Each row is a point on a landscape with many peaks, with its height.
A climber steps from a point to the highest of its 2 nearest points, and stops where none of them is higher. Distance is the straight distance between rows; heights are no part of it.
Q_35 height 645: [ 83  89  87 135 124 116 130 106 142 110 165  95 101 153 137  82 111 138
 185 144  96  99 162 124 114  92 111 119 182  99 110  81  95 152 127]
Q_835 height 279: [137 147 144 163 145 177 144  81 132 139 122 109 179 136 123 102 108 155
 136 101 153 156 167 184 162 127 144 133 114 157 131 108 150 142 127]
Q_591 height 430: [179 150  97 128 125  78 158 114  93 102  91 112 129 137 155  78 100 164
  74 139 207 109 155 177 147 127 183 106 111 136 133 151 133  89  60]
Q_750 height 422: [151 119  80  91 125 110 136  88 131 102 105 122 119 134 122  89 130 156
 142 119  98 102 170 121 125 118 138  92 140 151 108 153  84 103  81]
Q_166 height 84: [139  89 176 144 132 155  85 208 179 154 122 143 101  92  95 210 128 123
 133 106 108 186  90  93  99 125 101 161 141 166 128 143 151 164 148]
Q_296 height 623: [134 148 127 109 126 104 163 170 103 163 172 132 169 143 155 122  98 100
 105 135 145 136 136 126 148 175 118 132 116  80 151 106 132 154 143]
Q_912 height 518: [129 171 162 102  24 154 147 181 139 114 138 162 210 160 129 135 119 131
  91  98 123 158  84 136 125 119 131 121 105 151 141 109 160 106 184]
Q_525 height 247: [ 71 111 193 194  99 121  85 128 147 130 115  82  99 143  92 127 146 145
 172 132 114 154 106  96  93  61 152 135 194 138 117 128 123 156 135]
Q_989 height 464: [116  97 140 151 114  78  91 138 132 115 162  59 158 129 124 127  82 115
 127 120 169 101 171 110 116  74 161 151 149 124 149 118 102 143  92]
Q_820 height 481: [142 134 119 126 180 111 215 121 111 112 162 116 147 152 193  89  61 156
 157 117 132  78 201 145 139 151 149 123 115 107 139 101 111 162 114]
Q_812 height 412: [111 115 116 139  93  92  58  92 140 127  64  98  88 144 115  76 134 119
  96 184 125  81 136 149 142  96 144 124  80  94 139 110 114 129  85]
Q_833 height 444: [102 146 125 123 194 114 198 122  96 118 156 126 157 145 201  83  70  80
 123 131 111  90 207 135 172 157 114 134 116  96 136 111 125 138 126]
Q_877 height 223: [ 86  95  90 142 133 123  86  85 113 139 111 155 116 135 162 103 110  97
 112 172 150 101 137 168 198 122  91 122  99  94 146 172 112 108 108]
Q_91 height 58: [120 112 147 130 136 177 112 174 169 111 128 131 122 106 125 193 127  99
 155  91  82 169 115  78  88 137 107 133 142 129 149 128 130 170 155]
Q_7 height 551: [114 109 134  96 127  72 122 187 141 144 165 114 151  96 117 171 121 109
 109 155 120 139 127  91  82 140 112 137 113 112 134 123 100 156 121]
Q_141 height 505: [127 116 161  62 150  83 115 143 137 144 139 147 162 107 126 140 117 101
 122 158 115 124 105  92 107 151  89 111  86 112 154 116  46 174 127]
Q_84 height 417: [120  96 169  99 159 137 107 174 143 177 183 135 130  94 104 170 143 113
 127 117  94 206  76  98 106 158  80 142 124 128 131 137  96 171 155]
Q_66 height 540: [113 112 147  78 172 120  80 159 143  97 143 103 126  69 143 194 124  45
 120 110 120 112  95  87 124 144 106 118 127 146 185 124 120 163 143]
Q_554 height 636: [137 117 134 111 204 115 182 145 101 187 140  76 186  51 123 112 109  97
  99  85 140 158 165 166 135 110 153 145  68 179 110 111 166  88 130]
Q_223 height 135: [134 104 136 103 161 141 132 124 143 134 132 123 159 100  82  97 145 119
 142  87  75  98 132 135 142  85 154 147  93 204 128  61 130 142 192]
Q_828 height 101: [108 121 129 128 130 155 164 150 138 137 120 106 166 119  89 145  99 119
 132  95 110 173 143 151 165 100 110 149 111 198 107 144 162 112 157]
Q_802 height 267: [152 140 150 150 133 154  79  86 125 134 116 130 154 101 112 105 129  88
 106 125 178  85 128 166 150 135 145 125 113 131 168 107 133 107 129]
Q_874 height 423: [123 138 162  66 141 162 114 133 139 110  97 176  74 108  84 163 191 101
 141 137  35 170  45  87 133 136  56 123 116 188 132 141 142 102 164]
Q_789 height 355: [152  74 160 132 107 119  56 115 150 128 105 102  89 116  88 137 125 153
 125 151 111 145 140 127 107  64 131 127 135 194 107 190 101 114  66]
Q_125 height 319: [111 132 125 149  75  97 108 142 136 105 130 137 124 155 129 134 107 151
 138 159 145 108 122 100 119 125 107 119 170 123 137 153 104 134  96]
Q_88 height 182: [132 158 106 101 126 178 192  86  79 146 173 139 188 135 176 122 153 141
 102  80 135 185 150 157 135 124 156  95 122 145 113  62 111  62 176]
Q_697 height 384: [147 124 187 167  85 206 100 147 169 143 123 151 164 144 104 100  96 152
 140  95 129 150 103 180 153  81 145 117 135 204 130 128 131 130 153]
Q_207 height 61: [129 168 129 141 105 136 102 158 110 109  99 131 102 165 180 189 162 127
 107 156 160 143 122  96 124 198 130 153 128  49 169  84 126 143 161]
Q_984 height 475: [150 136  65  85 125  87 201 113 121 100  88 157 142 112 153 155 131 189
 119 140 106 138 174  85  90 149 121 106 135 110  98 156 113 106  78]
Q_395 height 633: [115 112  83 122 129 136 114  80 148 138 124 151  93 140 121  53 135 126
 140 149 103  87 106 177 145 114 118 100 139  99 111 127  98 129 109]
Q_728 height 295: [143 118 139 114 126 146 130 132 139 136 158 170 151  92 107 133 121  99
 148  85 108 119 115 126 130 126 132  99 141 191 128 152 121 102 145]
Q_770 height 718: [ 84 113 126 131 146 134  82  71 118 132  93 139  77 104  85 127 170 103
 144 169  90 118  94 124 149 100  79 122 132 114 119 157 135 110 117]
Q_249 height 471: [139 129 133  94 116  87  89 105 140 125 109 146 149 131 138 112 124 131
 129 162 107  90 131  97 129 145 118 110 102 107 164 103  46 162 119]
Q_615 height 356: [131 110 153 119 152 135 121 124 165 130 112 142 112 108  75 113 125 149
 157 154  87 111 119 122 114 117  68 127 115 127 124 138 118 197  92]
Q_334 height 383: [137  77 140 129  90  91  52 120 161 123  97  73  91 106 110 119 114 124
 113 171 139  88 129 128 115  95 149 125 117 106 145 139 112 161  67]
Q_124 height 399: [143 112 150 118 123 109 156 158 108 142 195 107 200 113 138 125 123 131
 135  87 144 111 131 108 103  97 175 109 132 113 133  84 106 146 146]
Q_286 height 349: [158 156 111 158 174 151 167  55 137 116  76  94 103 163 136  77 131 179
 125 121 153 119 191 191 155 126 185 143 107 124 114  93 156 144 107]
Q_59 height 474: [ 73 127 160  92 154 132  73 117 131 118 105 118 104  98 122 159 148  36
 110 155 100 135  86 111 172 147  84 120 110 131 177 149 145 119 150]
Q_48 height 476: [162  93 152 140 143 162  82  91 128 155  83 157  96  75  57 109 177 146
 134 144 112 127  73 183 125  87 133 123 100 172  91 175 152  88 124]
Q_154 height 283: [123  89 177 184 118 136  88 111 149 150 132 121  76 127  99 142 138 147
 164 145 147 149 123 115  93  90 143 139 208 124  88 164 105 130  97]
Q_665 height 193: [158 141 192 123 133 139 129 153 152 139 123 111 175 108 116 165 126 131
 136 114 122 140 154  90 104 147 146 149  99  98 150  86 128 200 138]
Q_631 height 562: [119 140 108 122 137 127 204 152 134 158 150 135 183 135 133  96  93 148
 140 121 134 124 136 142 127 146 138 124 108 118 124  80 138 152 123]
Q_713 height 250: [ 98 103 144 171  96 128  82 111 137 121 127  97  60 137 145 162 140 165
 150 167 149 153 145  96  81  97 120 132 214 116 117 154  60 146  86]
Q_79 height 483: [ 94 122  81 141 190  79 150 129  85  92 187 124  95 134 193 102  73  73
 128 153 166  49 154 136 129 121 134 142 174  66 137 115 123 119 112]
Q_62 height 285: [105 106 129 129  62 114  73 120 128 123 108 139  88 166 142  82 112 145
 135 184 141  88  87 138 151 114 124 114 159 118 143 137  69 149 108]
Q_910 height 77: [127  78 199 142 152 109  53 133 157 136 130 106  77  84  79 161 158 124
 160 106 107 147  94  86 106  81 136 152 154 187 107 145 100 143 127]
Q_281 height 253: [100 124 124 158  88 113  87 104 112 122 115 146 101 164 136  73 118 118
 131 203 161  72  99 175 188 125 109 130 135 117 150 169 103 129 121]
Q_174 height 95: [143 101 104 180 128 163 114 104 126 131 121 124 107 149 169 120  96 148
 134 138 179 111 166 154 170 146 122 132 123 114 135 154 108 133 101]
Q_738 height 535: [122  96  85 109 140  59 128 124 112 126 136  98 139  85 120 115 127 117
 114  91 135 111 149 124 104  96 146 114 124 173 111 140 134  80  92]
Q_869 height 340: [ 94 111  96 105 115 119 115 110 125 110 123 146 125  96  89 101 145  69
 106 138 117  54  69 181 155  99 129 111  98 166 126 158 172  58 139]
Q_151 height 570: [ 99 116 123 115 197 131 170 109 100 171 135 109 166  86 120  83 109 119
 124  97 106 153 178 189 169  96 112 124  65 182  87 109 139  99 144]
Q_342 height 467: [141 141  84 126 101 115 130 120 111  85 101 109 154 116 150 135  88 141
  87 125 174 107 158 152 143 121 156 114 134 152 133 169 163  75  70]
Q_228 height 165: [ 91 110 121 132 127 158 145 126 153 134 143 130 149 127  88  97 112 109
 172  94  82 111 117 133 134  98 140 116 139 161 123  82 155 135 179]
Q_167 height 663: [100 149  78 161 157 113 196 122  96 176 134 131 119 136 124  94 110 160
 112 145 153 138 102 197 148 145 131 141 136  80 109 126 195 115 108]
Q_353 height 512: [ 93 136  51 142 173  75 145  84  91  96 139 134  98 146 180  84 127  95
 106 156 147  63 167 132 155 126 137 130 142  84 122 134 128  98 108]
Q_15 height 391: [129  96 104 123  90 121 108  95 144 102 106  91  94 135 118 108 116 163
 135 145 113 122 168 142 135  74 132 117 140 165  96 195  90 101  67]
Q_564 height 544: [ 97 127  85 137 138  78 138 124  99 160 105 113 149  94 100 121 133 119
  78 163 150 144 143 161 149 138 110 145  74  94  94 155 171  93 103]
Q_580 height 599: [172 143 143 134 123 123 137 125 117 161 112 154 139 133  87 128 162 203
 126 115 125 176 107 113  85 116 129 115 148 124  79 138 130 105 107]
Q_170 height 620: [183 153 125  74  53 148 141 182 153 111 103 179 181 123 147 163 152 154
 122 111 113 142  67 100  96 157 126  99  98 116 143 119 145 108 147]
Q_804 height 506: [105  90 176 101 167 136  59 126 146 110 102 104 114  65 104 167 127  52
 117 115 110 100 116  99 165 134 101 140 102 176 165 129 128 148 141]
Q_608 height 240: [133 169 229 146 128 138 124 151 166 163 127 117 139 152  70 163 150 137
 125 102 130 180 120 109  88 145 158 172 148 116 107 169 179 164 131]
Q_38 height 351: [114 120 134 156  63  92  94 138 137 123  96  93  97 152  96 106 128 162
 122 155 137 102 122 128  97  93 140 137 146 119 116 136 135 145  83]
Q_784 height 672: [ 83  78 115 151 121 129  84  76 121 131 124 106  49 117 112 114 142  99
 157 157 117  85 101 141 129  82 105 114 168 123 109 151 120 118 103]
Q_318 height 115: [168 187 132 158 103 172 176 144 101  87 109 137 160 177 181 148 101 152
  98 100 196 129 144 150 165 147 182 133 139 124 162 115 178 129 138]
Q_900 height 579: [135 117 116 107 176  83 173 131  97 150 157  82 175  70 141  96  97 112
 105  98 146 112 169 148 124 110 159 109 115 154 125 105 143  98 109]
Q_433 height 416: [119 141 143 125 134 113  91 133  98 145 143 125 111  95 137 181 113  57
 100 162 184 136 120 126 143 184 102 142 129  76 166 201 140 115 109]
Q_45 height 114: [156  87 186 143 142 146  70 180 151 165 110 149  92  88  87 187 181 135
 117 107 114 231  82  93 105 112 117 171 133 166 108 165 142 115 156]
Q_646 height 670: [ 66 132 106 143 145 152 134  59 135 139 113 121 107 129  85 101 154  98
 135 140  87 105 123 145 149 108  98 133 130 124 111 141 152 102 146]
Q_31 height 447: [150 149  64  85 142  95 181  83 129  92  99 131 135 133 170 100 121 177
 120 116  68 108 184 110 116 129 146 112 117 123 108 131  98 113  72]
Q_578 height 626: [128 125 130  62  93 125 134 181 152  59 160  98 136  97 167 203 148  69
 116  80  87 124  91  46  88 133 137 120 141 109 159 111 149 140 169]
Q_344 height 445: [ 75 137 165 137 127 127  93 120 121 140 127 117  96 108 117 185 129  65
 118 162 148 140  95 115 153 152  81 140 146  91 168 156 150 148 138]
Q_695 height 160: [172 128  94 156  52 166  92 108 128 108  81 144 104 167 181  91 105 164
 104 150 192 122 119 175 162 125 139 115 129 137 142 137 121  77  93]
Q_314 height 605: [ 92 104  84 117 113 100 119 113 124 107 141 126  99 180 177  92 126 149
 173 165 104  91 110 110 118 116 112 115 167  72 148  69  47 178 145]
Q_621 height 106: [136 124 149  93 166 140 155 126 124 147 184 113 176 100 106 125 160 100
 145  63  73 122 132  96 124 128 161 114 105 171 111  65 111 129 193]
Q_11 height 25: [ 89 154 131 157 127 127 125 128  99 162 135 135  91 176 128 121 146 128
 127 166 149 156 127 133 159 172 101 153 144  86 137 105 124 132 167]
Q_71 height 152: [135 164 126 115 120 170 175  83 106 138 126 145 171 129 126 124 163 165
  98  91 131 213 160 174 139 106 147 114  94 167  95  78 135  72 166]
Q_656 height 668: [133 128 124 145 148 137 174 153 133 186 156 174 125 127  94 135 124 184
 159 131 119 191 112 141  96 135 109 126 150 117  73 162 133 125 103]
Q_902 height 259: [114 147 130 116 139  80 129 124 125 129 126 165  83 118  99 153 140 111
 114 191 151 114  90 139 109 174  89 138 132  93 127 192 136 136 104]
Q_567 height 316: [107 150 182 122 131 115 152 127 158 123 122 117 130 153  70 140 137 146
 151 156  83 138 133  89 105 135 108 143 136 120 130 136 129 200 131]
Q_821 height 497: [134 109  86 125 104 112  99 131 127  89  91  88 137  83 131 151 109 117
  86  97 156 117 155 125 122  93 166 122 117 183 139 145 169  72  86]
Q_322 height 598: [117 148  78 159 159  81 163 125  86 170  91 130 110 125 139 118 121 171
  93 160 188 152 147 165 141 160 135 138  95  86  97 124 164 107  96]
Q_588 height 546: [124 164  91 161 127 144 210 144  83  82 155 103 160 173 176 117  86 149
 114 103 165 149 140 145 130 101 163 134 166 109 124  65 176 105 155]
Q_704 height 581: [122 136  70 122 113 133 219 158  99  67 179 112 169 161 192 129  88 148
 147  86 124 120 122 128 114 101 156 103 185  88 127  83 163 107 156]
Q_858 height 685: [ 90  91  85 120 138 140  86 105 149 125 136 119  88 118 119  92 130 115
 164 142  77 108 115 124 119  90  91 102 151 123 124 100  86 140 127]
Q_702 height 320: [144  60 186 153 123 125  63 114 161 132 142 111  63 116  84 133 136 134
 167 120 128 131 114 121 108  65 141 124 178 180  89 200  90 123  79]
Q_113 height 161: [ 75 119 155 141 118 146 105 141 129 121 175  90 107 111  94 172 124  76
 149  72 111 176 121  97 142 104 115 142 176 178 132 121 137 115 188]
Q_451 height 614: [ 97 133 118 133 200 144 161  69 131 146 143 137 137 106 100  88 131 101
 147 114  82 113 166 153 151 110 108 117 111 159 102 132 136 109 140]
Q_714 height 382: [146 137 108 153 156 140 138  78 153 121  82 106  72 180 147  57 117 168
 132 167 133  85 169 193 180 139 148 140 102 128 118 118 128 142  88]
Q_490 height 372: [123 113  74 119 119 119  73 109 109 135 102 178 140  81 114 110 132  88
  82 151 144  73  72 166 140 111 136  84  94 150 136 140 147  33 124]
Q_594 height 327: [137 151 190 170  97 191 116  94 156 133 111 142 171 166 110  85 105 153
 138 128 147 114 133 195 162 100 152 129 131 170 143 114 137 132 152]
Q_658 height 343: [161  98 142 111 169 173 124 132 145 122 160 189  93  76  79 150 147  97
 165  92  72 114  77 132 130 129 123 116 158 206 121 165 138 103 135]
Q_407 height 293: [150 153 132 154 107 139  88 100 103  93 129 115 136 133 142 122 116  88
 110 112 198  68 140 127 141 125 184 123 172 103 170 115 156 104 128]
Q_871 height 378: [116 168 135  94  88 124 178 121 124 133 131 159 193 158 105  91 137 188
 128 123 100 147 100 161 118  84 135 107 119 170  94  81 116  96 168]
Q_800 height 374: [122 133 168 162 114 113 122 142  98  79 188  92 129 175 186 171 119 114
 144 128 183 137 149  82 123 138 153 157 181  78 151 109 106 160 167]
Q_371 height 580: [154 100  84 139 161 166 102  78 142 147  87 139  85 108  97  75 153 149
 127 137 100 111 125 180 146 112 111 125  94 120  97 146 138 118  88]
Q_649 height 242: [180 147 145 126 118 140 118 121 141 134 121 148 174 129 119 118 130 123
 123 118 154  89 132 125 134 146 157 113 112 108 159  96 116 137 140]
Q_528 height 75: [164 175 131 126 108 156 147 144  92 111 117 145 117 186 215 178 188 120
 113 123 170 134 129  96 140 212 147 136 114  64 148 100 150 147 179]
Q_582 height 593: [131 117 162 164 173 134 155 157 144 188 181 150 119 111  92 157 117 138
 148 146 123 190 127 120 102 151  82 167 138 102  97 184 132 165 122]
Q_90 height 27: [ 92 155 136 156 157 162 157 116 104 178 167 130 110 168 135 139 115 113
 146 138 127 183 151 136 157 196 101 155 145  80 122 133 129 159 168]
Q_254 height 573: [ 92 136  92 123 138  79 110 132 125  92 106 137  81 198 182 112 134 136
 152 178 130  87 101 116 137 150 105 147 138  80 148  90  83 169 149]
Q_419 height 82: [111 146 144  96 177 158 155 109 123 167 149 113 158 116 113  87 162 102
 113  96  78 141 165 123 136 147 141 126  92 121 119  55 133 120 179]
Q_264 height 390: [145 158 132 112 152  78 129 130 110 126 154 128 117  98 147 179 115  73
  93 164 189 120 144 110  99 219 130 163 105  57 155 174 168 140  92]
Q_749 height 133: [ 86 117 148 129 136 146 134 127 125 151 148  97 128 105  85 165 131  93
 135  86 101 167 142  98 133 121 108 160 145 182 106 167 154 106 152]
Q_920 height 595: [100 135  87 160 196 118 237 107 104 140 150 126 116 108 142  85  95 143
 148 129 134 120 157 167 140 147 115 132 157 106 101 137 186 118 105]
Q_773 height 496: [ 95 112 128 108 117  73 113 158 130 124 129  81 160 124 109 118 110 114
 121 124 130  93 160 101 132  90 131 153 123 145 151 109 112 152 116]
Q_589 height 619: [147 145  85 135  72 156 204 160 113  79 153 161 170 148 186 124 109 176
 132 102 144 118  75 144 115 124 161  92 153  96 120  84 168 117 135]
Q_991 height 346: [150 150 149 155 113 107 127 132  95  99 151 127 119 175 173 136 127 142
 129 119 204  84 135 104 123 149 161 159 162  83 148 103 116 163 135]
Q_541 height 414: [140 118  77 139 152 120  86  80 160 119  52 115  94 168 184  60 131 134
 101 153 111  77 188 162 175 130 147 134  65 105 131 107  93 132  81]
Q_291 height 439: [150 130  93 112 118 100  82 102 148 128  50 135 117 153 148  90 129 138
 108 175 110  96 161 136 145 138 123 124  67  95 145  94  88 144 115]
Q_539 height 311: [142 144  95 153 132  70 132 123  91 126 137 142 105 156 162 157 151 157
 114 150 193 130 146 121 122 172 144 139 154 101 105 169 103 100  98]
Q_144 height 44: [ 80 148 142 140 109 134  94 163 119 142 107 129 110 168 152 141 135 118
 118 161 161 155 108 112 155 176  86 154 110  72 177  84 120 177 176]
Q_720 height 404: [158 126 111 128  66 140  73  90 110 148  84 176 109 105  97 108 159 125
  98 164 140  97  66 166 113 120 127  78 126 135 129 139 131  38 134]
Q_78 height 48: [ 79 160 116 139 136 185 172 124 117 140 142 129 149 160 146 113  99 120
 153 129  96 163 176 153 179 153  86 143 113 107 141 105 143 146 162]
Q_229 height 531: [143  83 125 144 130 172  91 101 150 148  88 106  78 102  67  76 178 166
 146 137  93 128 113 179 140  53 108 127  98 171  80 129 150 115 118]
Q_796 height 453: [ 96 153 110 107 188  63 168 125 112 109 166 115 147 135 165  99  68  73
 129 161 137  66 168 148 151 139 112 147 132  85 154 142 147 147 113]
Q_831 height 289: [108 156 150 107 138 102 150 135 110 156 185 150 112 129  95 146 130  86
 137 158 141 112  84 130 115 175 107 119 160  94 135 174 138 144 122]
Q_851 height 574: [154 162 161  81  56 164 153 162 125 107 141 144 185 158 153 145 151 125
 114 107 101 151 120 106 126 168 132 109 101 132 155 129 145 123 161]
Q_365 height 203: [158 139 241 165 135 148  84 154 176 150 109 122 143 128  68 153 144 131
 157  81 137 153 104 111  89 107 182 149 140 143 121 138 162 162 157]
Q_855 height 251: [133 143 106 114 136 151 180 130 101 142 141 145 164 117 143 138 104 121
 123  85 123 155 146 136 137 145 127 103 139 169 116 164 125  67 118]
Q_149 height 42: [128 135  61 147 116 147 159 129 152  72  72 122  77 167 180 118  98 181
 143 151 133  98 161 148 144 140 120 140 124 117 121 138 148 152  82]
Q_391 height 578: [109  87 102  85 141 114 113 182 134 112 160 121 124  75 159 196 129  70
 125  98 104 110 102  65  93 141 123 127 138 154 155  94 116 138 161]
Q_861 height 545: [134  95  82 102  84 119 114 166 158 116 109 159 122 106 126 134 153 147
 146 117  86 117  88  97  87  88 121 100 137 156 115 113 115 117 152]
Q_878 height 504: [117 122  98 103 114 139 114 148 137 143 100 152 137 120 105 141 163 121
 137 124  75 166  96  92 121 115  85 125 111 157 124 123 130 107 164]
Q_227 height 180: [163  84  55 140  89 158  83 105 128 128  88 140 102 111 153 108 127 154
 107 146 154 129 135 163 149 121 118 109 111 136 112 168 117  61  76]
Q_605 height 59: [126 142  86 147 137 160 178 122 152 100 100 110 109 147 172 143  96 152
 148 136 121 111 199 128 140 164 122 152 130 103 139 119 165 179 110]
Q_469 height 72: [118 145 138 125 127 190 139 128 148 142 119 145 161 136 119 122 113 133
 142 123  91 188 161 141 157 122  85 129  96 172 133 127 120 127 165]
Q_650 height 555: [171 139 112 101 119  73 148 129 116 146 117 153 124 131  79 147 178 212
 114 159 123 171 117  97  62 140 117 122 117  95  75 140 100 104  93]
Q_516 height 201: [143 103  79 146 122 114  93 100 108 164 101 160 132 106 140 113 133 113
 106 158 147 134 146 155 172 140 110 102 102 118 123 164  98  82 101]
Q_979 height 392: [143  69 108 115 149 133 103 129 190 125  98 107  88 106  97 100 108 145
 139 152  83 109 158 144 132 101  98 137  69 135 111 154 112 167  66]
Q_181 height 469: [139  84 152 117 133 131  71 136 150 126 109 127 121  82  93 123 123  86
 136 135 120  91  98 135 147 108 104 126  88 171 161 159 124 151 102]
Q_161 height 138: [169 162 105 158  77 178 137 125 119  99 105 162 136 166 177 132 113 174
 111 118 186 125 121 150 145 139 157 116 158 137 150 143 153  89 126]
Q_630 height 174: [163 126 192 137 125 149  89 162 180 152 118 119 135  84  69 166 142 101
 133  93 134 126 103 100  95 126 157 153  99 127 139 107 157 182 142]
Q_810 height 191: [ 67 130 143 142 109 160 117 130 139 123 173  94 144 143  94 121 139 109
 149  86  91 148 131 110 133  75 146 138 156 166 123  78 161 116 197]
Q_648 height 498: [ 93 111 108 131 133  93 124 171 125 166 116 114 133  64  86 134 124  92
  91 154 138 138 111 137 131 128  96 144  81 119 133 144 173 134 110]
Q_280 height 144: [176 109 169 171 152 166  95 157 156 154 115 134 113  96  99 189 172 136
 142  62 106 204 113 105  97 103 156 151 148 182  98 164 166 102 157]
Q_258 height 329: [133 166 173  96 154 105 189 132 120 121 195 155 145 147 130 146 116 113
 153 122 128  96 111 109  94 179 132 108 160  82 136 139 106 174 137]
Q_881 height 600: [117 138 123  74 115 123 142 177 121 147 150 121 140 125 135 151 125  97
 101 122 103 156 112  93  88 187 100 120 104  83 131 110 138 141 148]
Q_283 height 103: [109 115 175 124 150 112  97 114 131 131 131 104  81  86  60 193 170  94
 130 107 113 148 115  75 124 118 137 162 160 183 112 179 143 113 121]
Q_830 height 669: [182 164 120 112  59 130 164 158 121 110 131 169 200 144 161 144 147 166
  99 101 159 128  68 131 101 136 178  94 124  99 130 103 160 109 145]
Q_742 height 428: [118 100 148 120 132 136  99 121 171 111  91  79 124 116  78 106 114 110
 148 131  92  91 161 141 152  85 112 146  93 185 127 169 132 167 101]
Q_363 height 401: [ 99 136 148 133 129 105 100 145  76 121 184  95 149 142 172 156 117  78
 115 144 167 161 153  84 150 136 127 151 155  83 157 113  88 138 148]
Q_730 height 386: [158 109 150  92 147 167 123 146 156 103 145 192  67  98  93 163 181 100
 144  98  61 146  48  86 108 138  87 118 148 192 132 161 123 115 159]
Q_130 height 362: [147 133 154  95 142 106 179 157 119 142 207 128 167 115 162 151 131 117
 152 110 125 103 147  94  73 154 146 107 124  83 133 116 104 163 139]
Q_538 height 548: [100 141  58 153 189 116 199  89  98 112 156 124 125 137 161  58  98 114
 121 131 136  77 157 182 152 112 131 112 142 106 118 109 166  92 113]
Q_242 height 449: [132 150 157 125  68 187 135 170 157 135 126 170 188 134 108 106 110 161
 122 109 110 157  82 172 126 112 126 105 118 194 121 130 158 103 149]
Q_679 height 395: [171 163  92 152 150  86 147 100  93 106  97 129  82 177 163  78 127 161
  99 143 217  55 116 198 169 146 169 132 109 124 126 143 139  99  82]
Q_269 height 529: [130 113 157 117 188 137 173 188 143 188 206 156 135  94  90 162  98 106
 160 105  98 174 119 120  96 153  98 152 129 149  91 172 137 154 126]
Q_950 height 493: [ 96 131 143  86 148 117 129 139 115 145 160 142 130 151 173 161 130 105
 121 166 107 200 119  81 137 174  60 128 129  86 154 126  51 163 156]
Q_921 height 432: [114 110 134 142 130  94 111 164  83 136 198  80 174 127 148 144 101  96
 140  97 161 129 155 100 110  87 154 132 157 103 147  91  96 137 135]
Q_948 height 459: [131 125 165  68 165 148 101 153 121 165 187 143 113 109 139 187 160 116
 123 145  88 225  87  84 105 176  43 112 137 100 133 113  43 151 154]
Q_937 height 585: [163 136 110 101  53 131 129 162 147 102  91 186 130 111 144 169 170 165
 132 129  79 131  61  76  72 122 119 108 119  97 130 110 111 122 136]
Q_423 height 420: [114 161 138  76  83  91 153 128 112 117 144 126 213 155 110 115 142 135
 110 112 110 136 123 123 121  86 139 107 102 165 120  96 103  98 170]
Q_526 height 116: [147 139 105 162 101 163 126 146 118 102 107 169 130 167 184 129 104 156
 145 145 176 117 133 141 166 182 126 124 138 128 157 159 112 131 126]
Q_10 height 93: [163 185 142 146 123 168 163 138  80  76 145 140 146 186 210 151 133 117
 116 101 183 114 154 109 157 191 177 145 119  91 168 106 156 127 163]
Q_473 height 218: [189 145 159 148 136 152 124 112 143 143 111 141 154 125 119 139 146 145
 132 117 132 129 152 118 119 173 143 143 105 101 144 126 125 177 112]
Q_727 height 76: [151 124 126 183 142 161 125 120 144 110 104 106  95 138 155 149  93 147
 158 131 146 128 205 115 145 158 124 164 124 110 153 127 118 187 102]
Q_260 height 315: [158 159 144 162 153 166 167  52 128 124 104  89 146 141 112  97 131 172
 100  98 170 154 161 203 135 108 190 132 105 158 119  91 172 132 107]
Q_765 height 463: [107 134 143  96 105 167 118 177 141 145 105 153 105 132  76 156 173 139
 132 136  44 205  78  77 112 130  68 129 115 185 112 144 146 112 181]
Q_246 height 514: [156 149  99 104  90  63 175 150 120 117 114 155 153 143 129 138 148 203
 119 141 129 135 133 104  94 154 148 117 131  97 103 128 113 119 111]
Q_204 height 173: [154 122 192 167 121 142  74 163 167 138  99 126 140 116 103 173 159 163
 149  77 128 182 131  94  75  87 181 142 146 169 105 146 140 133 139]
Q_104 height 280: [105 173 208 128 131 109 143 112 154 137 137 100 105 173  55 163 165 138
 140 130 102 158 110  84  95 133 127 140 179 112 110 156 157 165 136]
Q_252 height 317: [155 138 114 156 147 116 115 112 105  91 120  97 118 166 177 106 108 117
 131 135 202  51 165 152 155 128 162 144 153  95 150 107 146 148 119]
Q_404 height 457: [115 133 121  92  83  89 140 168 112  89 138 101 211 134 117 105 100 124
 104 110 130 122 145 108 149  81 139 133 104 180 129 110 118 102 135]
Q_632 height 532: [100 138 114 120 134  97 128 138 131 127 126 155 104 172 191 154 137 154
 139 184 115 149 114  88 127 170  77 145 134  72 151  90  45 196 159]
Q_543 height 516: [159 130 124 135 161 150 191 121 122 125 143  96 187 129 176 111  80 164
 147  91 124 127 185 133 122 132 157 110 115 107 129  68 120 152 129]
Q_889 height 462: [118  77 132  86 161 131 139 229 147 181 190 147 109  82 108 181 119  98
 135 111  84 184  93 104  86 161  86 141 106 154 107 138 138 170 152]
Q_63 height 365: [186 166 122 156 139  83 134 102 101  91  99 144  89 174 159  85 147 149
 114 142 202  24 108 146 127 180 175 128 132  95 144 129 123 139 104]
Q_885 height 215: [125 147 116 126 122 159 171 128  87 158 193 135 191 135 165 128 119 134
 115  82 147 197 135 150 126 132 141  97 148 156 101 123 129  65 158]
Q_401 height 28: [127 144  44 129  87 134 142 101 147  80  36 137  70 175 168  87 127 182
 141 156  98 103 127 154 137 142 124 114 142 116 120 127 136 114 108]
Q_641 height 220: [ 94 120 166 171  95 142  94 122 147 116 119  82 124 135  91 118 143 121
 156  97 123 125 131 112  93  62 172 137 164 174 116 111 143 123 166]
Q_460 height 435: [181 129 129 135 107 131  75 100 121 151  83 163 112 103  71 112 165 136
 111 143 121 122  98 137 110 107 121  96  91 155 112 154 138  74 120]
Q_358 height 338: [176 135 102 150 147  89 136 100  95 101 119 133  86 142 180 134 139 157
 113 132 207  80 160 130 108 176 172 119 150  94 122 140 110 118  75]

Call two points neighbours if one is among the 2 nearest of the other. Go from one point of each pair to the other, from neighbour to neighbour, staying as high as possible. Name the lowest point that can't be avoided.
Q_830 / Q_578: Q_902
Q_296 / Q_167: Q_648
Q_554 / Q_858: Q_151
Q_656 / Q_858: Q_84
Q_170 / Q_773: Q_871
Q_858 / Q_770: Q_784

Where does a climber stop that starts at each point below?
Q_154: Q_656
Q_695: Q_291
Q_608: Q_578
Q_358: Q_554
Q_649: Q_773
Q_88: Q_170
Q_71: Q_170
